Each row is a point on a tangle of strands that fork, close into loops and nearly touch. The rows are in no order.
Points whose rows are less than 41.4 apart are linked; no others are. Some points are linked to none.
J744: [ -4   0  -4 -13  16   3 -17   4   2  -6  -5  -6  -3 -14  12 -11  -9  -6
  -8 -16   5  -2   5  -2  -7 -15  -2  -2 -12]
J825: [ -1   3   6  -9  -1  -9  -5  -1   1  10   4  -1  -7   9 -10  -5  25   4
 -17 -20   0  -8 -12 -11  -6   6  -5  16 -28]
J663: [  7  13   8  -7  -9  13 -12   5 -16  -6 -21  15   1 -14   4  -2   1  -6
  -2  -5   4 -16  13 -21 -16   6   3  -5  22]
J391: [-11   0   0  -2 -12  13  10  -7  10  14  20   3  14  -3  -4  -7  23   5
   5   4  -5  -8 -18   2   0  12   4  -9   1]
J470: [  6  10  17   2  -8   6 -11  -3  -6   5 -13   2  12   4 -19   5  30   4
   7 -19   2   1 -11 -12   1  15  14   4 -16]
J8: [ -2  -7 -12 -16  15 -14 -11  -5  -4  -4  -3 -10  -6   6  -2   8   1   9
   8  -2   6   5   5   1   2  12 -11   3   8]
J508: [  6   0   9   3  -5  11  -3   3  -8   2 -19   8  19   6 -11  11  17  -9
  32   5  10  12   0   7   3  10  16  -8  -1]
J132: [-11   6  -1   5 -11   4  15 -11   9  14  27  -9  13  -2  -1  -1  27  15
  -4  12  -3 -16 -26   6   4  16  -3  -8   2]
J365: [ 22  15  -3 -13   5 -10  -4 -10 -18 -10 -24   6 -17  -2  -3 -13 -13 -11
 -19   7   7   0  18   3   0  -6   0   4 -22]
J765: [ -1  -5   2  19  17  -1 -12   2  -1  -8  -2 -16  10   0  -3  21  -4   5
  19  -2  -1  18   2   6  15   6  20   5  20]
J38: [ -4 -15  19   3   0 -10   2   4   0   4 -12  -1 -25  11   3   9   8   2
 -16 -12   7   2  -4  -1  -5   5 -18  14 -12]
J635: [-15 -31  -1   0   7  -5   0   3  12 -13  -8   7 -11 -11  14   5 -20   1
 -16  -6  -2  -6   0   6   0 -17  -9 -13   3]
J131: [  1  13  -3  21  11 -10  13  -5  -1   3  14 -14   9   8 -15  16  -5   9
  15   6  -5  26  -4  12  19   4   5  11  16]
J184: [  7   9 -20  -3  -1 -18  16 -12   6  10  20 -10  -4   1  -5 -10   9  12
 -25  15  -9 -11  -8   8   9   0  -9   1 -25]
J665: [ -7 -19  11   3  -2  -7  -1  -4  13   2  10  -7  -7  -1   6  16  15  19
 -16  -8  -6 -15  -8  -8   3  16 -17  -2  12]
J968: [  9  20   0   1 -19   7  -3  -5   2  -1   9   4   1  -9   1  -4   3  17
  -8   3  -9 -30   6 -13   3  27   7  -6  23]
J203: [ 15  15  -1   2   4  13  -4   7 -16  -7 -18  -2   0  -5  -2   0 -17 -24
  16  16  13   9  16   4 -11 -14   4   8  20]
J934: [ -6 -11 -23 -14  20 -11 -11   3   4 -16   3 -10  -1  -8   4  -5 -29   1
  -4   3   4   7  12  13   1 -21  -1   0  -3]
J762: [ -5 -26   6  -2   3  -8   2  -7  10 -15 -13  12 -16 -11  15   3 -10   2
 -26  -1  -4  -9   4   3  -1 -11 -12 -12  -4]
J931: [ 12  16 -13  -9   8  -3  -1  -6  -6  -4  -3   5  -5   0   0  -4 -13  -8
   6  16   3   1  14   0   3   0   1   1   4]
J701: [ 12   3  18  16  -5  15  -5   7 -14  -1 -22   5  11  -1  -5  13   5 -13
  27   4   8  12   8  -2  -1   2  18  -2  14]
J436: [ 11  10  13  15  -3   6  -1   5   0  -5  -8   1  -8 -18  14  -5 -19  -5
 -15  -6  -2 -12  14 -22   2  -8   8   2  12]
J417: [ 17  14  12   8 -23  17   4   6 -17   7 -15  18  10  -1  -9  -2   3 -11
  19   9  11  -4   9 -10 -14   0   3  -2  12]
J833: [ 18  26  -3   8  -2  -9  17  -6  -1  13  10  -7  -1  22 -12  -8   4  -4
   5   4  -3   3  -4   1  12   4   0  15 -20]
J435: [ 16  19  -7   2  -3 -17  20  -8  -7   9   3  -4 -11  23  -8  -9   1  -2
 -10  10  -4  -8   3   6  14   7  -8  11 -24]
J240: [ -7  -4  -4  -3   6   9 -18   0  -4  -2  -2  -5  18  -3   2   6  13  -1
  21  -8   0   7  -4   1  -1  16  20 -10  12]
J129: [-15 -21  -4   0  15  -2  -3  10  -2 -11  -1  -6   1   3   2  13 -24   1
  13   0   8  17   2  15  -2 -12  -8   4  15]
J465: [-11 -12 -11  -2   6   1  -6   3  10   9  26 -12  16  -7  -2  -9  11  -3
   2 -12  -3   4 -16   2   1  -3   4   2 -16]
J963: [-21 -16 -12   2   2  14   5  10   4  -4  13   6  14   2   3   0 -15 -11
  23   8  -2  14  -4  16  -7 -16   7 -10  15]
J241: [  3  12 -11  -3   6   4 -15   1   5  -2   8  -5   4  -9   9 -11  -2  -2
   1 -14  -5 -10   8 -13   0   2  14  -5   8]
J301: [ 13   8  15   1   1  -7  -1  -4 -16  -2 -22  -2 -12  22 -10   7   4   0
  10   0  12  11   5   0   2  21  -6  15   2]
J752: [-14 -10   0 -12   5  14 -15   5  -4  -5  -7   4  18  -2   2   0  13 -12
  23 -11   7   8  -7   7 -16  -1   8 -16   4]
J375: [  0   1  14 -10   2   0  -7  -1  -2  -5 -22   9 -16 -10   9   1  -3   0
 -19  -8   2  -8   7  -9  -5  -1  -7  -1  -6]
J221: [ 15   7  11  24  -1  12  -9   6 -13  -2 -12   0  11  -4  -2  13  -6  -6
  17   4   3  10  12  -7   4   8  25   3  25]
J768: [  7  18  -4   0 -16  13  -1  -5  -1   3  15   2  11  -6   1  -5   6   9
   5   2 -10 -20   0  -9   0  25  15  -7  21]
J463: [-10  -7  -6  13   5 -10  11   1  10   7  29 -17   5   0  -1  11   4  18
  -9   2 -10   1 -15   4   8  -1  -7   1   9]
J695: [ -5 -15 -24 -10  14 -14   0  -4   8  -9  10  -7   1 -11   0  -5 -20   8
 -15   3  -8   5   7  10  10 -16  -3  -5  -9]
J127: [-12 -30   3  -3   8   0  -5   8   5   0   3  -3   9   6   1  11   6   0
  15 -10   6  17 -14   9  -2   0 -10   2  -7]
J974: [ -3  -4 -13 -12   0  -4  10  -1   9   3   5   8  -2   4   1 -14  -9 -11
  -2  11   2   7  -1  15   0 -19  -6  -6 -32]
J706: [ -4  12 -12   9 -20  19   8   2   4   7  19   6  16  -2   7 -12   1  -7
  10  12 -14  -6   2  -2  -4   0  24 -11  18]
J559: [ -1   1 -18 -15  21 -14 -10   1  -1 -13  -5 -14  -6   0   0  -4 -24   2
   0   5  11  11  13  14   1 -15  -6  13  -8]
J885: [  3  11   7  11 -13   2  24  -2   7  11   8   9   0  12  -4   1  -5  -5
   9  19  -3   7  -6   8   8  -4  -6  -1   2]
J612: [ -9 -17  14  25   1  10  -3   9  11   0   6  -2  14  -3   6  13   4  -1
  12  -8  -5  11 -10   5   6  -4  21  -5  10]
J882: [-15 -17  -7  -7   5   8 -13   6   6   6  17  -4  22  -6   0  -6  15  -3
   8 -18   0   3 -17   1  -8  -1   7  -6 -13]
J748: [ -5   5  -4 -16  -9   5   4  -7   1  11   6   7  12   6  -8  -8  23   1
  10   0   0  -4 -13  -1  -4  17  -3  -3  -8]
J133: [  0   7  -5  -8   7   1 -11   3   8   1   5  -1  -4  -9   6 -13  -5  -4
  -7 -13  -1  -5   5 -11  -4  -8   4   0 -11]
J364: [ -6 -12  -7 -11  -6 -15  14 -15  11   0   5   7  -9   1   2   7   7  19
 -17  19  -8 -15  -2  11   9  10 -17 -12   2]
J379: [ -6  11   1 -21 -14   9  -6  -5   9   5   3  13   4 -12  -9 -16  21   6
 -11 -15  -6 -20  -5 -13 -10  -1   5  -3 -19]
J173: [  3   0  20  14 -12  -2   6  -5  12   4   7   3  -5   0   4  14   7  14
  -9  -3  -4 -15  -4  -9  10  17 -10   0  17]
J445: [ 14  23  -3  14  -7 -13  17  -9   4   3  13  -1  -5  -2  -1   3 -11  14
 -19  16 -12 -17   1  -1  16   3  -3  -2   4]
J967: [ -6   0   9 -12  -4  17  -8   5  -5   1 -16  10  13   2  -7  -1  19 -12
  21 -10   9   9  -7   2 -19 -10   3 -10 -13]
J577: [-14 -27 -13 -16  17  -5 -20   6   2 -11   8 -20  10   1   1   7  -8   9
  10 -14   6   7  -4   3  -1  -2  -3   3   7]
J680: [-12  -1  19 -10   1   9 -15   3  -2  -7 -22   7 -12 -15   6   0   9   5
 -14 -27   3 -12  -5 -21 -15   0  -6   1  -1]
J551: [ 15  18   0   1  -6  15  -1   9 -13  -3 -14   9   1 -12   6 -11 -14 -23
   3  11   8  -3  18  -4 -12 -23   4  -4   5]
J348: [ -1  21  -9  16  -8   9  10  -2   1   9  27  -7  17  -2   0  -6  -2   4
   7  10 -16   3  -5   2   9   6  20  -4  18]
J747: [ -6 -11  11   2 -13  -4  23  -5   8   6   0  18 -13  12   3  15  -1   6
  -1  20  -4  -4  -4  12   4   5 -21  -6   9]
J202: [ -7   7 -16  -8 -14  18   6   5   3   9  11  14  16  -6   7 -19  -1 -13
  15  14  -8  -3   4   3  -8  -4  16 -17   8]
J675: [ -3   2  32  10 -11  11   7   9   0   3 -20  10  -9  -8   6  -3   0 -10
  -7 -13   6   0  -6 -12 -11 -17  -5   5 -13]
J911: [-10  -7   1   2  -5  10   9   8   7  -4  -3  20  -2  -4  10   0 -13 -16
   7  13  -1  -1   7   7  -7 -17  -1 -16  16]
J148: [ 16  23   1  17 -13   6   7  -3  -2  13  14  -3  16   2 -10  -6   5  -3
  14   5  -7   1  -5  -4   9   6  16   2  -1]
J531: [ -4 -15 -10 -14   7 -13  -2   1   3  -1   0   0  -7   3   3  -7  -6  -3
 -12   1   6   3   2  12  -1 -13 -12   4 -30]
J835: [  9  14  23   2 -14   8  -2   2 -15   6 -24  10  -1   9 -16  -3  16   1
   5 -17   6   2  -6 -17 -10   3   3  11 -17]
J611: [ 11   7   3   9   2 -11  10  -9 -10   1  -9  -3  -9  31 -15  15   3   1
  18  12   5  15   3  10  11  18  -8  15   4]
J161: [ -3  -3 -26  -9  14 -19  -2  -3  -4   3  19 -32   2  11 -10   5   2  22
  -5   4  -2  11  -1   4   9   5 -12  11   1]
J18: [ -9 -14  20  21  -8  22  -4  15  -1  -5 -15   6   5  -6  15   4  -2 -16
  12  -8   0   2   1  -4 -14 -14  13 -11  23]
J268: [ 19  11  18  11  -6  12  -2   9 -21  -4 -28   2 -11  -9   1   3 -13 -14
   3   4  11  -1  10 -19  -7   1  -3   9  18]
J888: [  6  18  -4 -19  -5  10 -12   0 -12  -6 -18  15   3 -11   1 -11   1  -7
  -2   0   3 -18  15 -11 -17   2   4 -10   8]
J918: [ -1 -10 -18 -13  15 -22   0   1  -2  -8  -3 -17 -13  16  -7   5 -17   9
  -2   8  10  14  13  17   3  -5 -11  16  -8]
J808: [  1  10  11  -5  -6   8   7   9  -5   5 -16   6  -6  11  -3 -13   2 -20
   7  -4  13  10  -2   7 -10 -17  -3  10 -30]
J547: [-15 -28 -17 -23   2  -9   2   2   2   3   7   3  -1   7  -2  -3   2   1
  -4   4   3   2  -9  14  -2  -3 -16  -3 -23]
J116: [ 19  21   3   0 -23  13   7   4 -10  11  -7  16  11   0 -10 -13   0  -9
  15   9   4  -9  10 -10 -10   0   5  -3   2]
J964: [  5  13  -1   4  -6  17   2  12  -1   1  -1   8   6 -12  11 -16 -13 -24
   9   9   1  -4  14  -1 -12 -28  12  -6   3]
J553: [ 16  16  -1   5 -10 -12  20 -11  -8   7  -4   7 -15  23  -8   7  -2   8
  -5  19  -1  -8   3   4  13  17 -14   8  -4]
J168: [  6  -7  -4  -8  10 -20  -3 -13   1 -11 -10  -2 -18  -3   8  11 -10  14
 -19   5  -5  -6  14  -5   9   9 -12  -1   8]
J59: [ -5   7 -22 -15  -4  12   0   0   5  -1   7  13   9 -12   8 -19  -8 -15
   3  13  -6 -11  10   3  -7 -10  14 -19   3]
J607: [ -9 -29  -5  -8   1 -18   3   2   2   3  10 -13 -12  15  -2  15  14  18
 -16   3  -2  -1  -4   3   2   9 -24   6  -6]
J573: [  2 -14 -11  -1  12 -20   3   1  12  -3  16 -15  -9  -6   3   0  -8  13
 -23   0  -7  -3   2   1  10 -11 -12   4 -12]
J903: [  0  -9  -6 -17  13  -3 -12  -1  -4 -18 -17   3  -8 -14  12  -9 -11  -8
 -16  -3   5  -1   9   7  -6 -17  -5 -11 -14]
J643: [ 23  26   1  -8 -19   0   7  -8 -12   4 -17  19  -7   6 -14 -13   0   1
 -11   7  -1 -17  11  -8  -1   8  -2   2 -19]
J86: [  8  -1   2   2  12  -6 -13   0  -1  -2  -1 -19   0   7  -6   2   5  -1
  12 -12  11  18  -4   3   2   5   4  15 -15]
J904: [  6  24  -6  11   0 -18  15 -11   3   5  18 -15  -3   3   0  11   2  24
 -15  10  -9 -15  -7  -2  13  13  -9   1   9]
J870: [ -1   4  10  -9   4   1 -15  -2   2   5  -2   0   3   1  -9  -2  25   5
   0 -26   4   0 -11 -13  -9   6   1   7 -16]
J758: [ 22  23   4   9 -10   0  10   0   2   9   0   8  -7  -3  -1  -9 -15  -5
 -11   7  -3  -9   9 -10   9  -4   1   7  -9]
J822: [  1   8   5  12   2   3   8   1   7   4  10   0   1   1   3   1 -14  -7
  12   9  -5  10   4   1   5 -11   4   1  10]
J25: [  9   7   8  -5   6  -6  -6  -3  -9  -2 -15  -7  -8  17  -6   1   9  -4
   9 -12  10  13   1  -2  -4  12  -2  14 -12]
J372: [ -2   6   6   7 -14   2  27  -6   8   8  10  16  -3   7  -2  11  -3   4
   3  25  -8  -6  -5  10   6   2 -12  -8  16]
J421: [-11 -28   7   3  17  -5 -11  11   8 -10  -7 -17 -13  -6  13  10 -16   6
  -8 -18   6   5  -1  -3  -1 -10 -12   8   7]
J926: [ -7  -9  -3  10  20   2 -20   3  -5 -17  -6 -11   4   1   4  15 -10   1
  16  -7   2  12   6   0   1   3  15   2  29]
J878: [ 20  27  -4  15 -12  -2  18  -3   3   7  12   8  -1  -1  -3  -8 -16   0
  -6  20  -9 -10   7  -2  12 -10   1  -1   0]
J4: [-14 -20 -12 -10  17   0 -26   4   3  -3  10 -18  12  -5   4   2   7   3
  12 -21   5   6  -7  -3  -3   5   6   0   0]
J942: [-15  -9  -7 -10  -6  11   9  -2   0   9   4  15  13   6  -2  -2   9  -6
  27  12   2  11 -12  12  -6   4  -4 -14   4]
J828: [ -2 -15   5 -13   9  -3 -10  -6  -5 -18 -24  11 -16 -16  14   0  -7  -2
 -23  -5   3  -9   6   0  -6  -6  -9 -11  -5]
J296: [ -2  12 -23   1  12  -3  -8  -7  -4   2  19 -23  15  -2  -3  -2   6   9
  13  -1  -9  12  -1   1   7  15  16  -1  12]
J767: [  5  13 -12 -18 -12  10  -6  -1  -4  -4  -7  21   8 -15   4 -18  -2 -11
   1  10  -3 -20  14  -5 -12  -4  12 -20   3]
J513: [-13 -22  -2   1  15   1  -4   9   6 -20 -15   2  -9 -11  15   4 -27  -7
  -9  -1   3  -3   6   7  -3 -20  -5 -10  14]
J226: [-13 -30  13   4   2  -2  -3   0  13   0   6  -2  -1   4   1  16  19  12
  -4 -16   1  -2 -14  -5   0  12 -12   1   5]
J719: [ -8  -2  -2  15   7  -2   5   6   9  -3  15  -3  -2  -1   5   4 -18  -2
   4   1  -9   7   3   2   6  -9   4   0  18]
J478: [-16  -4 -10  23   6   5   8  13   8  -6  20  -2   4   1   5   3 -20  -5
   4  -3 -13  16   3   8   7 -17  19   1  25]
J945: [-20 -23 -20 -27  -2   1   1  -1   8   4   6  10   4  -2   0  -6   8   5
   2  11  -3  -6  -9  11  -3   3 -14 -14  -9]
J594: [ -7 -15  22   7  14   2 -10   9  -1 -14 -20  -9 -19  -9  14   9 -11  -4
  -1 -14  10   8   1  -7  -3  -4 -10   9  13]
J598: [ -6  -8  14   8 -11  22   2  11  -2   2  -8  16   8  -2  11   0   0 -21
  18   0   4   3   1   2 -15 -15   7 -12  17]
J823: [-15 -29  15   0   2   3  -9   4   5   3  -1   3   9   4  -2  13  20   1
   6 -17   8   9 -17   4  -5   5  -7   2 -11]
J644: [-10 -19 -21 -12  14 -19   1   3  -3  -4   9 -24  -5  12 -10  10 -10  19
  -5   8   1  13   7   9   7  -3 -18  11   0]
J991: [  1   0  19  16   0   9  -5  10   5  -5  -6  -1 -10 -13  18  -2 -12  -5
 -10 -14  -2  -8   3 -18  -2  -4   6   0  14]
J275: [ -4   5 -20   1   9   3 -13  -3  -5   0  12  -7  16   0  -1   2   6   4
  22   1  -7   9   2  -1   4  16  22  -6  21]
J676: [  9   6  -7  -7   1 -19   9  -7  -8   6  -8   3 -18  21  -7  -8   3  -3
 -14   6  -1  -5   6  11   6   6  -5   9 -28]
J898: [-13 -14 -18   2   9 -14   8   2   9   4  26 -18   4  -5  -1   3  -4  17
 -17   5 -12  -4  -9   2  10  -7 -10  -1   6]
J740: [-13  -4   6  -4 -22  17  14   0  12   1   7  17   5  -5   4  -8   6  -1
   4   8  -8 -21  -3   2  -6   7   4 -18  18]
J369: [-13  -5 -14 -28  -8   2   4 -11   3   5   3  15   3   0  -2  -7  17   2
   5   9  -3 -10  -6   8  -4  16 -11 -14  -5]
J776: [  3 -14  -4   0  16 -14 -14   4   0  -2   2 -28   2  18 -12   8   8   5
   8 -10  14  20  -4  12   4   6  -1  22 -20]
J385: [ 20   9  -5  -6 -15   3  10 -14  -5  -6  -6  26  -2  -9  -4  -6 -15  -2
 -10  27  -6 -16  17  -1   2   3   3 -15   6]
J444: [ -7 -15   7  -3   0  -2   6  -3   9  -2  -3  10  -8   2   6   9  -7   5
  -1   5   0  -4   2   0   1   3 -14  -8  14]
J291: [ -3  -1  -1   2  12  11 -22   8  -5 -15 -11  -6   1  -5  15   6  -6  -8
   9 -14   2  -3   8  -8 -10   4  11  -5  31]
J912: [ 16   5  -5  -6   5  -9  -2 -19   1 -12  -6   8  -7 -15   4 -13 -16   0
 -24   5  -7  -9  15  -8   7   0   3  -8  -6]
J29: [ 20  25   2  -2 -19   4   9   0  -7   8  -7  16   1   4 -10 -11  -5  -4
   3   7   1 -13  10 -12  -2   6   0   1  -8]
J993: [-14  -5  -9  10  -3  -5  19  -4   7  13  30 -15  10   0  -2   3  21  19
 -10  15  -2  -5 -29   7   4   8 -13  -4   1]
J151: [  0   3   0  16   4 -10  10  -4   7   8  19 -15   1   9  -2  10   5  11
  -5   1  -3   7 -10   4  10   0 -10  11   0]
J191: [ -3  -6   9  20   5   0  -3   4  14  -2  11  -8  -6  -5  11   4  -8   4
  -8 -10  -9  -6   0  -8   5  -2   6   2  18]
J909: [ 25  15  -8  -8   4  -9  -3 -14  -8 -11 -14   7 -10 -11   4 -16 -16  -5
 -19   7   2  -2  20  -3   2  -7   5  -2 -16]
J800: [ 13   7   2  -6  -2 -11   7  -6  -7   0 -18   8 -20  10  -1 -14  -6 -12
 -20   4   4   2  10  10   1  -7  -3   5 -35]
J73: [  3   5   9  -9  -8  12  -3   0 -15   1 -24  14  17   6 -15   7  21  -9
  28  -2  11   9  -2   1 -11   7   8 -11  -4]
J636: [-25 -16 -19   7   7   7   6  10   7  -2  24  -4  15  -2  -2  -4 -21  -5
  13   1  -8  16  -6  14   2 -18  11  -5  10]
J114: [ -7 -20  -1 -10   9 -17  -9   6  -9   0  -9 -15 -13  27 -10   3   9   0
   4 -10  13  12  -2  13  -7   6 -13  19 -20]
J924: [-11  -6 -23 -11   3  -3   2  -1   5  13  23 -11  11  -2  -1 -12  11   7
  -5   4  -5   2 -15   3   3   0  -6   1 -15]
J415: [  2  -5  22   6   7  -1  -4   6  -7  -9 -24  -1 -21  -5   9  10 -14  -5
  -1  -2   9   9   2  -6  -2   1 -12  11  11]
J853: [ -2  -1  15  30 -10   2  11  -4   8   4  15  -5   7  -1   5  20   8  17
  -2   1 -11  -5 -14   2  10  14   6  -2  25]
J473: [-10 -26  -2 -17   6 -16 -11   0  -5   2  -4  -9 -12  20  -3   9  17   9
  -4  -9   8   6  -3   5  -4  15 -18  10 -14]
J812: [-12  -8  -3  -3  -2   9  11   8   6   3   5  16   3  -1   7  -5 -14 -17
  12  15   0   6   0  11  -5 -21  -4 -13   0]
J829: [  8  12  -2   4  10   7  -6   7 -12 -10  -7  -1  -1  -1  -2   9 -22 -15
  17  16  10  13  16   4  -7  -9  11   7  34]
J647: [-13 -29  -2  -1  10  -5  -8   2   2  -4   2 -12   9   6  -4  18  -1   8
  19  -3   6  20  -6  10   3   2  -7   4   7]
J944: [ -6 -18   0   9  19 -12  -8   5   7  -7   4 -22 -10  -4   7  11 -17  10
  -7 -12   4  10   4  -4   3  -9  -8  16   6]
J810: [  6   7 -21  -9   6 -12  -1 -16   6  -7  10   1  -1 -14   6  -9  -9  13
 -18   9 -17 -12  12   1  11   1   8 -12   6]
J537: [  4  -3 -17 -17  -2 -19   9 -23   3  -4   5   0  -7  -1   0  -2   8  19
 -22  17  -9 -15   2  10   9  16 -10 -12  -5]
J678: [ 11   4 -22 -11   4 -20   4 -18   2  -3   9  -6  -6  -3  -1  -5   0  14
 -23  12 -12 -10   5   6  12   8  -6  -4 -12]
J495: [  1   9 -18   0  11 -15   6  -5   0   7  18 -24   2  13 -11   3   6  12
   3   6  -2  13  -6   7  10   6  -7  11  -2]
J493: [ -6 -17   8  23   7   0  -4   6  13   5  18 -14  15  -5   1  12  15   5
   1 -13  -7   5 -18   2  12   0  11   0  -2]
J200: [ -9   5 -16  17  12  -3   1   0  -1   5  21 -21  19   1 -10   8   0  12
  14   2  -7  20  -7  12  16   2  17   3  10]
J580: [  6   0  15   0 -10  -2  13  -2   1   5 -15  18 -17   0   3  -9  -3  -8
 -24   1  -2  -4   3   5   1 -14  -3   4 -31]
J874: [  8   5  28   9 -19  15   8  10  -2   5 -14  16  -6  -9   4  -4  -5  -7
  -3  -2   4  -7   3 -14  -8  -8  -2   0   5]
J640: [  0   3  -5   8   4 -10  16  -6  -9   2   5  -5   2  21 -16  16  -2   4
  20  17   1  23  -4  16  12   7  -6  10  10]
J311: [  0  10 -21  -5   0  -8  11  -6   3  15  23 -11   6   6  -7 -12  20   7
  -9   9  -4  -5 -16   3   6   8  -8   3 -19]
J602: [ 12  23  -7 -24 -11  -4  -2 -10 -10  -1 -16  17  -7   5 -10 -16   8   1
 -12   0   2 -14   8  -7  -5   9   2  -1 -24]
J413: [  1   7  24   2 -21  20  -3   9 -11  -1 -23  15   0 -14   1  -2   5  -5
   1 -10   5 -10   2 -19 -19  -8   2  -5  12]
J807: [-13 -16   3   0  15   6  -5  11  -1 -16 -13   1 -10  -6  11   5 -25 -11
   5   1  10   7   6   9  -7 -22 -13  -1  13]
J485: [-11  -5  16  -9   8   1 -16   6   0  -3 -11  -1  -9  -5   3   3  15   3
  -9 -29   9   2  -8 -13 -12  -3  -6   9 -14]
J867: [  2  14   0 -20  -8   0  -8  -8   3   0 -10  15  -5  -6  -7 -11  14   7
 -14 -12  -3 -20   1 -14  -9   5   1  -3 -19]
J538: [ 21  23  10  13 -11  -1  10  -4  -2  12   5  -4   6  13 -11 -10   7  -5
   6  -3  -2   4  -8  -8   8   6   5  14 -19]
J941: [  9  22 -13  -8  -1   5 -17  -3  -1   5  14  -4  10  -9   4 -13   3   1
   2 -10  -6 -12   7 -16   0  14  17  -3  10]
J980: [  9   4  14  -2  -2  -5  -1  -5   4   0  -9   5 -18  -6   5   1  -1   5
 -21  -9  -1 -12   7 -15   4   5  -8   8  -7]
J497: [  2   4  11   1 -13  -2  13  -1   9  10   0  12 -12   7  -4  -8   8  -7
 -19  -4  -2  -9  -5   0   1  -7  -7   8 -31]
J393: [ 12   8  21   8   2   2  -1   3 -12  -9 -21   3 -18  -4   7   8 -14  -6
  -1   1   8   0   7 -15  -1   6  -5   9  17]
J683: [ -1  -1   8  24   0  17  -9  11   1  -5   1  -6  18  -6   6   6   1 -13
  18  -5  -1  15   3   2   4  -9  33  -1   5]
J745: [ 13  13   0  19   7   4   0   2 -12  -3   1  -2   4   2  -6   9 -17  -5
  17  11   2  14  12  -3   5   2  19  11  31]
J797: [  1   6  -3 -12  -3   7   5   6  -3   4  -8   9  -1   4   2 -15  -7 -21
   4   6  11   6   2  12  -9 -25  -5  -2 -25]
J905: [ -3  -3  13  27  -5   2   2  -4  13   6  20  -8  12  -1   4  14  17  11
  -4  -9  -9  -5 -18   0  11  12   9  -4   8]
J930: [ 10  14   4   9  -3  -7  -2  -6   5  11  18 -13  13   2  -7   0  29   8
  -6 -12  -5  -6 -17  -8   7  16   5   8 -14]
J916: [  3  12  28   0  -9   8  -2   5 -14   2 -26   4 -14   4  -6  -2  11  -5
  -4 -16   7   4  -9 -17 -14  -4  -1  12 -14]
J232: [-12  -5  11   6   6  19 -21  13  -6 -15 -17  -3   2 -10  15   0  -1 -15
   6 -19   4  -2   2  -6 -16  -8   8  -9  20]
J662: [  5   7  24  16 -20  14   0   6   5  11   0   7  16  -8  -7  -6  16  -6
   9 -17  -2   0  -7 -11  -7  -4  19   0 -10]
J198: [ -7  -6   8  -7  -8  -8   4   0   7  11   8   4  -7   8  -9  -4  26   1
 -19  -8  -1  -8 -15  -1  -1   5 -13  11 -28]

A fork is a point with three links, a tip a point with one. Leave the first point through the second and follow the links. Name the first fork or tip that comes.
J508 / J701 | J964
J647 / J127 | J683
J478 / J636 | J765
J18 / J598 | J719
J173 / J665 | J647
J903 / J744 | J968
J151 / J495 | J463
J748 / J369 | J808

A piece is all that can be reached along the links. How many separate loops has the piece of each point below (a circle has one, a figure eight two, a Y none), and how many tips (points with one link)?
J221 | loops 0, tips 2
J365 | loops 2, tips 5
J636 | loops 0, tips 3
J161 | loops 1, tips 1
J116 | loops 0, tips 3
J944 | loops 0, tips 2
